A landscape with many valleys, sampled at points; each row gives a point and its height.
From any point a ball rolls to the lowest of the 5 points nearest to it. It stops when none of these is lower. Distance is the straight distance between rows; heights are no part of it.
<19> height 1.08: [-40 -12  28   9  -3  10   3 -10   3  16   1  -8  -6  -7]
<597> height 3.30: [-6 -1 -1  1 -8 -1 -3 -1  4 13 -9  1 -3  1]
<529> height 4.49: [-36 -13  19   7  -8   0  -2  -6   4  21  -6  -3  -7  -5]
<580> height 1.38: [ 14  22  -3  -2  21  -1 -11 -11   0 -15  15  -4  -3  19]
<660> height 2.72: [  7  10 -16  -6   2  -9 -14  -5   1  -3   1   7   1  17]
<72> height 1.71: [  7  22  -2  -2  23   9  -8 -21   1  -6  28  -4   2  21]
<582> height 3.88: [ 23  10 -10  -2   6 -21  -3   7 -10 -31  -3  13   3   1]
<691> height 6.11: [-13   7  20   4  14  43  11  -3  -1   8  23 -15   0 -13]
<350> height 3.58: [ -4  11 -10  -7  10   5 -14 -25   6   8  15   7   3  21]
<99> height 3.19: [ 16   7 -14  -1  -1 -13  -5   6  -2 -14  -5   8   4   4]
<47> height 5.21: [ -4   1  10   6  -4  11   2   2   2   9  -5 -11  -4  -5]
<143> height 4.07: [ -7  -9   3   2 -11  -3   1   3   1  10 -15  -3  -5  -6]
<303> height 6.36: [-16   2   7   4   1  14  -3 -14   5  15   4   0  -4   4]
<167> height 2.60: [ 14  -9  24   4   0  18  25  26  -5   1  -1 -29  -4 -24]
<82> height 0.93: [  7 -11   5   5 -13  -4  12  14  -2   0 -14  -5   4 -14]
<76> height 3.67: [  2   5  13   7   3  24   7   5   2   6   5 -18  -7 -11]
<334> height 3.36: [ 15   8 -27 -11   7 -23 -11   2  -4 -23   0  17   6  15]
<661> height 2.81: [14 14 -4  1  6  0 -5 -1 -2 -6  3 -4  0  7]
<273> height 4.84: [ 16  -8 -17  -6  -9 -26   0  11  -7 -24   0  25  13  -4]
<518> height 2.32: [  1 -33  14  -3 -21 -12  19  13  -5  -1 -21   3  11 -21]
<571> height 0.91: [  4  -1  -7   0 -10  -9  -1   5   1   2 -14   5   1  -1]
<544> height 4.62: [-26  -3  18   6  -2  20   2 -11   3  15   3  -9  -5  -4]
<225> height 3.23: [  4  -3 -32 -10  -4 -20 -12   3   0  -6  -7  20   3  14]
<37> height 4.36: [-14 -27   4  -1 -20 -21   8  10   2   5 -26   5   2 -13]
<256> height 6.17: [-15 -17  20   4 -13   0  12   8   3  12 -19 -15  -6 -12]
<435> height 4.43: [-25 -19   0   1 -15 -18  -3   0   6  14 -23   7  -3  -7]
<215> height 3.39: [  4   0 -37 -13   4 -24 -17  -2   4 -10   1  16   2  23]
<498> height 3.16: [  1  13  -5   1   8   7  -9 -13   4   6  12   0   1  14]
<638> height 4.67: [  3 -14 -16  -5 -17 -19   3   9  -3  -3 -15  20   7  -6]
<239> height 2.46: [ 6 13  1  3  5 14 -3 -6  1  4  8 -5 -3  8]
<538> height 3.90: [-31  -5  26   5   6  31  11  -7   2  14  12 -13  -5 -15]
<146> height 3.74: [-12  -3 -31 -14   8 -12 -24 -26   8  11   8  16   3  28]
<408> height 4.61: [  8 -18 -21  -4 -18 -25   2  14  -8 -12  -3  31  12  -8]
<618> height 6.02: [-10  12  11   4  18  37   9 -12  -2   6  25  -8   1  -1]
<302> height 1.32: [ 17   4  18   8   6  20  18  23  -3  -2   8 -29  -6 -20]
<389> height 3.55: [-27  -9  24   8  -4  14   4  -4   0  17  -1 -11  -8  -7]
<703> height 0.82: [ 14 -22  18   0 -15  -2  23  16  -6  -5 -15 -10   8 -21]
<361> height 3.06: [ 10   1 -24  -7  -2 -19  -9   4  -1  -9  -6  16   3   9]
<219> height 1.23: [ 23  25   4  -2  24  -5  -8  -3  -6 -28   8  -9  -8   7]
<269> height 1.48: [ 18  19   8   8  12  13   3   7  -2  -6  13 -16  -6  -3]
<409> height 3.69: [  4 -10 -29  -5 -10 -23  -5   8  -4 -11  -7  29   5   4]
<711> height 2.45: [  2  17   3  -1  17  16  -5 -18   4   3  21  -3   0  17]
<159> height 1.85: [ 20  12   5   9   4   1   6  10  -1  -7   1 -10   0  -5]
<75> height 2.92: [ -6   5 -12  -2  -2  -1 -13 -12   7  12  -1   6  -2  15]
<378> height 2.69: [ 24   7  -2   3   3 -10   5  11  -5 -17  -3   2   3  -6]
<453> height 5.20: [-27  -8  -6  -3  -4  -4 -13 -16  10  21  -8  12  -5   8]
<141> height 4.03: [ -4   6 -22 -11  10  -9 -18 -21   7   4  11  10   3  26]
<674> height 4.64: [ 11  -9 -30 -10  -6 -31  -6  11  -8 -27   2  33   8   2]
<282> height 5.61: [-19   5  18   3  11  33   8 -11   0  13  16  -8  -2  -7]
<547> height 1.27: [ 18  27   7  -2  28   6  -8  -8  -4 -20  22 -12  -8  12]
<310> height 3.85: [ -8  -7  24   6  -3  24  14  11  -2  10   3 -29  -8 -18]
<464> height 2.25: [ 20   4  10   7  -1   6  11  16  -4  -5   1 -18  -1 -14]
<506> height 0.35: [-33 -16  12   5 -13 -14  -3  -1   4  18 -18   0  -5  -4]
<574> height 0.49: [ 30  17  11   8  14  -1   9  14  -6 -21   4 -17  -2 -11]
<401> height 0.63: [ -3  18   6  -5  27  34   8 -21   2  -4  35  -3   6   8]
<483> height 3.33: [-12  -2 -25  -8  -5 -10 -20 -11  10  11  -5  15  -2  17]
<429> height 2.82: [ -7  -7  -8  -3 -12  -8  -9  -2   4  10 -15   9  -3   3]
<86> height 2.88: [ 10 -21   2  -1 -20 -14  11  14  -7  -7 -14  11  15 -18]
<125> height 5.64: [-20  -6   4   3  -9   3  -6  -8   4  19  -7   4  -8   3]
<511> height 1.82: [ 12 -13  16   5 -10   5  19  16  -1   1 -12 -17   2 -18]
<329> height 0.45: [ 22   2   6   8  -2  -4  12  14  -6 -12  -5  -7   6 -13]
<412> height 2.42: [  5   9 -10  -2  -1  -3  -6  -3   3   2  -3   3   1  11]

Where does a ball stop that starts at each point below?
<361> | <571>
<691> | <302>
<582> | <329>
<125> | <571>
<453> | <571>
<215> | <571>
<219> | <329>
<350> | <329>
<518> | <329>

Call two points neighbours if one is among the 5 nearest of the other. Go from one point of each pair to the other, from neighbour to neighbour, staying as low as possible. Name the highest point that can't be avoided.
<302>, <571> | <239>
<302>, <329> | <269>
<401>, <302> | <72>
